Each row is a point on a landscape with many peaks, with its height.
A climber steps from a point to whichever of its 2 nearest points has the largest rise for the distance, and stops where none of them is higher. Distance is the straight distance between rows; heights are no part of it.
Q774: [-45  30 -25 -26 -19   5 -18  11   4  -8  -3   0 -32  10   5  17  -1  24
   5  -6  -9 -18]  (h 283)
Q87: [ -8  -1   5   5  11   7 -34   3  33 -21 -17  29 -15  34  -2  -6   5  -4
  19 -16  -1   4]  (h 200)
Q567: [-13   3  -3 -60   9   6 -37  10  43  19   1  24  20   2 -37  -2  10 -23
 -15   8 -21 -14]  (h 26)
Q696: [-36   9 -16  12   4   6 -35 -10 -13 -16   8  10  22  40   6  -9  -1 -23
  22  -3 -13   9]  (h 387)
Q502: [  7 -15   9  -5  20 -21  32 -10  20 -25 -14  -3   0  -2  -4  15  21  15
 -37 -17   9  14]  (h 242)
Q327: [ 33  17  14   5  -6   5  -7   6  33  12 -17  29 -19 -10 -34   5  17  -2
   0  -5  -9 -34]  (h 102)
Q104: [ -7  13   9  -3   2   5 -42   6  49  -5  -7  53  -9  24 -20   8  18  -8
  11  -8 -18 -18]  (h 153)
Q995: [ 18 -35  -8  31  -3 -20  15  -2   4 -11   4 -34  -3 -12  45  35   6   2
 -15  13   6  23]  (h 332)
Q255: [ -7 -12   8 -19  20 -33  27 -19 -17 -17   0   9  47  -3 -11  23  11 -18
 -11  11   2  10]  (h 452)
Q83: [  2  -9  18   7   8 -27  -1 -14 -32 -24  -5   8  49  18  -6 -15   5 -34
  16  18   0  11]  (h 377)
Q404: [-34  20   6   9  -1   2 -21   9 -33  -5  17  -4  29  27   5 -22 -15 -30
  21  13 -11  16]  (h 340)
Q693: [  9   2  22   3   5  27  27  19 -34  40   9 -14  -2 -13 -27 -34  -2  -6
 -16  19   0 -25]  (h 262)
Q72: [-54   8 -44 -26 -10  -4 -11  -9 -26 -30  -3 -15  15  16  15  13   2   5
  -2  -3 -10   2]  (h 334)
Q26: [ 13 -13   8  13  12  -4 -26   8  51 -21 -16  20  -7  12  -2  -5   1   3
   9 -19  13  14]  (h 241)
Q877: [  0  16   5  11 -26  10  11  12 -18  14  13   9 -33  -6   3 -13 -23   7
  17  13   3  -4]  (h 329)
Q25: [-49  26 -31  -1 -25  19 -11  14 -18 -10 -13 -19 -32  20  12   3 -13  29
  15  -6  -7 -11]  (h 331)
Q879: [ -5 -24 -39  15 -14  -7  -1  15  37 -20 -22 -36 -34  -8  39  21   4  34
  -6 -15  -6  -4]  (h 561)
Q194: [  5  -3  30   4   1  18  14  19 -51  26  17 -17   5  -5 -16 -47 -19 -14
   4  28  -1 -16]  (h 278)
Q315: [-16 -27 -40 -39  16  -4  -4 -17  43 -29 -23  -6  -4  13  13  32  19  32
 -25 -29  -7 -11]  (h 428)
Q178: [ 30   9  13  15 -17  10  -3   0 -15  24   9  15 -12 -17  -6 -18 -11  -7
  24  20   3 -11]  (h 299)
Q661: [-20  14  13 -49  11  14  36  12 -28  22  20  -3  10   0 -20 -19  -7 -13
 -18  12  -4 -21]  (h 338)
Q475: [ -6  -3 -14  10 -20  10  27   1  -2 -12  -2 -15 -54 -11  17   5 -13  32
   8 -27  17   3]  (h 416)
Q238: [ 45  -2  28  18 -11   6 -10 -14 -22  14   4   7  14 -10 -12 -16  -3 -29
  15  25  18 -10]  (h 307)
Q929: [ 47  15   0  23  -3  34 -15  -9   7  49   6  26 -31 -38 -22 -17  15  21
  19   3   6 -29]  (h 249)
Q317: [ 35 -18 -10  43   7 -32  14 -18  14   7  15 -10 -11 -37  42  20   1  27
  -1  -4  26  25]  (h 389)
Q81: [ 28  -7 -21  30   5 -25  15 -13  24   3   9 -18 -34 -44  33  18  -5  45
   5 -22  26  20]  (h 425)
Q291: [ 20 -38 -10  31  -1 -18 -11  -3  25 -22 -12 -19  -3  -9  37  35  10   3
  -8   1   3  20]  (h 310)
Q484: [-22  19   3  14  14  24 -56  27  21  22   1  33  22  26 -14 -36  -8  -5
   6  13 -33 -15]  (h 104)
Q859: [ 16  19  12 -12   7   2 -27   9  47  16 -23  44   1   6 -41   9  28  -8
  -1   2 -19 -31]  (h 121)
Q670: [ 13  16  12   4 -32 -16  52  10 -30   0   6 -12 -27 -36  -3   2 -25  16
   5   7  16  -4]  (h 333)
Q668: [ 35   8  -6  26  -4  34 -32  -3  23  34   7  47 -39 -11  -6 -21  -3  17
  30  -7  -4 -23]  (h 222)
Q643: [-26 -30 -18 -31  19 -12   0 -23   9 -36  -8   7  24  12  11  23  17  -1
 -22 -13 -10   3]  (h 356)
Q456: [-51  -7 -20 -20  -1 -14  12  -4 -40 -22   9 -18  30   8  11  19   9   0
  -3  12  -7  14]  (h 366)
Q801: [ 41  20  17  -2  -2  -1  14 -12  43   5  -7  17 -38 -16 -22   7   7   3
 -10 -24   3 -21]  (h 87)
Q603: [ 22 -30  -9  29  11 -13 -22   2  39 -11  -8   1  -3 -11  15  10   6   9
   1 -10  17  25]  (h 282)
Q74: [ 54  16  19   4 -11   5  17   4  -5  29 -13  -4   0 -21 -37   1  18 -15
 -13  23   7 -25]  (h 229)
Q655: [ 10  -9 -14  10  -2  -1  10  -1  28 -10  -1 -19 -51 -35  23   4  -8  39
   6 -27  24  11]  (h 490)
Q501: [-24  16  -9 -18  26  27 -55  25  26  28   3  37  23  14 -30 -33   3  -6
  -6  10 -31 -17]  (h 79)
Q719: [  3  20  17 -17 -18 -23  64   6 -28  -7 -10 -22 -11 -25 -13  15 -10  10
 -18   0  17   0]  (h 303)
Q399: [ 32   1  23  -8   1   8  13  20 -19  37  -6 -14  10 -19 -38 -20  12 -11
 -21  28  11 -24]  (h 244)
Q836: [ 14 -33  20   1  24 -25  33 -21  16 -25 -10  -8  30   2   6  25  27  -5
 -49  -5   8  24]  (h 226)
Q123: [ 42  -5  37  15  -1  -4   1  -6 -35   8   2  -1  42   0 -27 -15   2 -38
  12  32  12  -5]  (h 326)
Q795: [-22 -36 -24  16  28  -6 -38   2  28 -26 -15 -10  15  33  29  14  16  -7
  -1  -1 -12  16]  (h 462)
Q185: [-14  17   4  31   7  26 -48  23  -7  27   8  23  12  17 -12 -27 -23 -21
   9  23 -21  -6]  (h 125)
Q263: [ -6 -12  10  34  -6   1  17  -7 -44  -4  19  -4  14  15  11 -14 -15 -15
  37  -2   3  28]  (h 435)
Q840: [ 61  17  24  -4   5  -5  26 -23  36  -3  -9  -6 -35 -26 -16   0   2  11
 -17 -23  15  -6]  (h 74)
Q242: [ 31 -39  -1  40   2 -24  14  -7   4   7  20 -15  10 -24  42  19   4  11
  -5  -1  27  35]  (h 362)
Q459: [-51  17   2 -58  -2   7  15  15 -22   8  26 -14  -4   4  -3 -13 -13  -6
 -17  10  -5 -11]  (h 304)
Q792: [-13 -21 -35  -8  10  -7 -11   9  39 -31 -25 -19 -19   8  18  19  22  36
 -18 -27   0 -12]  (h 480)
Q914: [ 18  -1  35  -1  11 -24   2   1 -36   2  -9  -1  54   8 -20 -15   4 -41
   4  30   9  -6]  (h 347)
Q712: [ -2   4  -3   4 -22   6  40  -1 -26  -5   5 -10 -41 -15  11   1 -19  18
  14  -8  12  11]  (h 372)
Q42: [-48  12 -31  16 -21  22   5   7 -33 -14  -7 -32 -14  31  29   0 -16  20
  24 -16 -11  10]  (h 378)
Q767: [ 61  13  13  17  -6  23   2 -23   4  36  17  15 -29 -35  -7 -18   7  10
   7   0  16 -29]  (h 269)
Q97: [-58  15 -22 -48 -14  -5  -9  14 -22 -11  13 -18   0   6   4   3 -12   6
  -6   9   2  -3]  (h 293)
Q984: [-12  16  -1  30 -14  34 -45  11  10  15  15  31 -20  25  13 -14 -29  -3
  33  -6 -20   5]  (h 161)
Q734: [ 14   5  14  -5  -7 -22  71 -14 -20 -15 -12 -14  -7 -20  -9  19   5  13
 -34 -12  15   5]  (h 281)
Q356: [-21   4   2  23 -23  13  10   5 -53   8  23 -15   2  10  20  -3 -36  -9
  39   5  -4  31]  (h 470)
Q305: [ 10  13  -4  26 -12  32 -43  10  25  19  13  43 -44   7   3 -12 -14   9
  33 -15 -16  -5]  (h 191)
Q48: [-34   6   9 -27  -7 -24  28   7 -33  -2  14 -13  29  -5  -3   7  -1  -3
  -4  17   6   8]  (h 401)
Q513: [-15  24   2  34 -11  21 -44  15 -13  20  21  18   1  27   8 -21 -29 -27
  32  12 -16   6]  (h 140)
Q188: [-40 -17 -17  27   7  20 -32  -7  -4 -17  -2  -7  16  44  25 -10   1  -4
  19 -13 -15  26]  (h 447)
Q810: [-31  13  -9 -54  25  17 -50  13  36  21  17  29  24   7 -23 -20  -3 -16
 -15   0 -36  -6]  (h 50)
Q303: [-13  13  23   1   3   3  -5  27 -31  15  17  -9  21  10  -3 -30 -17 -23
  12  23  -9  -2]  (h 305)
Q771: [  6 -21  10   0   4 -13  58 -13 -13 -23  -9 -24  -6 -15  12  23   8  16
 -39  -8   6  13]  (h 264)
Q657: [-32  22 -22 -32 -16   2 -12   6  22 -22 -18  10 -34  10 -10  25  15  33
   0 -21   4 -22]  (h 243)
Q332: [-11 -36 -23 -37  17 -15  -3 -21  36 -31 -16 -16  14  11  32  33  27  10
 -39 -11  -5  -6]  (h 391)
Q822: [-48  11 -16  28 -27  19  -1  -1 -50  -4  16 -29   9  29  30   1 -33  -2
  24  -7 -11  28]  (h 427)
Q20: [-18 -16 -16 -45  16 -24  -3 -26  22 -26 -19  13  37   1 -18  35  14 -15
 -17  -6  -2  12]  (h 368)
Q117: [ 10   7  -2 -47  25  10 -22  13  29  26  -7  18  31   3 -39  -8  22 -24
 -18  14 -12 -19]  (h 13)
Q743: [ 60   1  22   6  -1 -11  41 -26   2   0  -2 -13 -11 -30 -12  -9  -3   7
 -14 -22  27  11]  (h 62)
Q313: [ -6   1   3 -44  11 -29   5 -22   5  -9 -12  13  50  -2 -23  20  12 -31
  -9  10   1  10]  (h 411)
Q84: [  7 -22  18  25   7  -6  13 -11 -49 -16  11   1  42  21   9 -14 -12 -32
  28   8  -2  25]  (h 409)
Q505: [ 36  -3  13  13   4 -21  44 -23   1   0   2 -15 -21 -37   9   2 -12  21
 -14 -23  24  15]  (h 54)
Q531: [-10  14  20 -45   5 -19  41  18 -31  17   8 -14  22  -5 -14 -10   5 -14
 -18  19   9 -13]  (h 365)
Q738: [ 72  17  20  14  -9  12  16 -20  -8  30  -5  -6 -17 -43 -29   2  12  -3
 -10   5  17 -17]  (h 246)
Q830: [-29 -32 -29  24   5  10 -35   4  23 -14 -14 -28  11  41  44   2   7   0
   7  -5 -20  11]  (h 523)

For each start below, name the point where the climber stops.
Q693 -> Q830
Q774 -> Q356
Q810 -> Q767
Q502 -> Q655
Q238 -> Q356
Q984 -> Q767
Q26 -> Q655
Q505 -> Q655
Q840 -> Q655
Q643 -> Q879
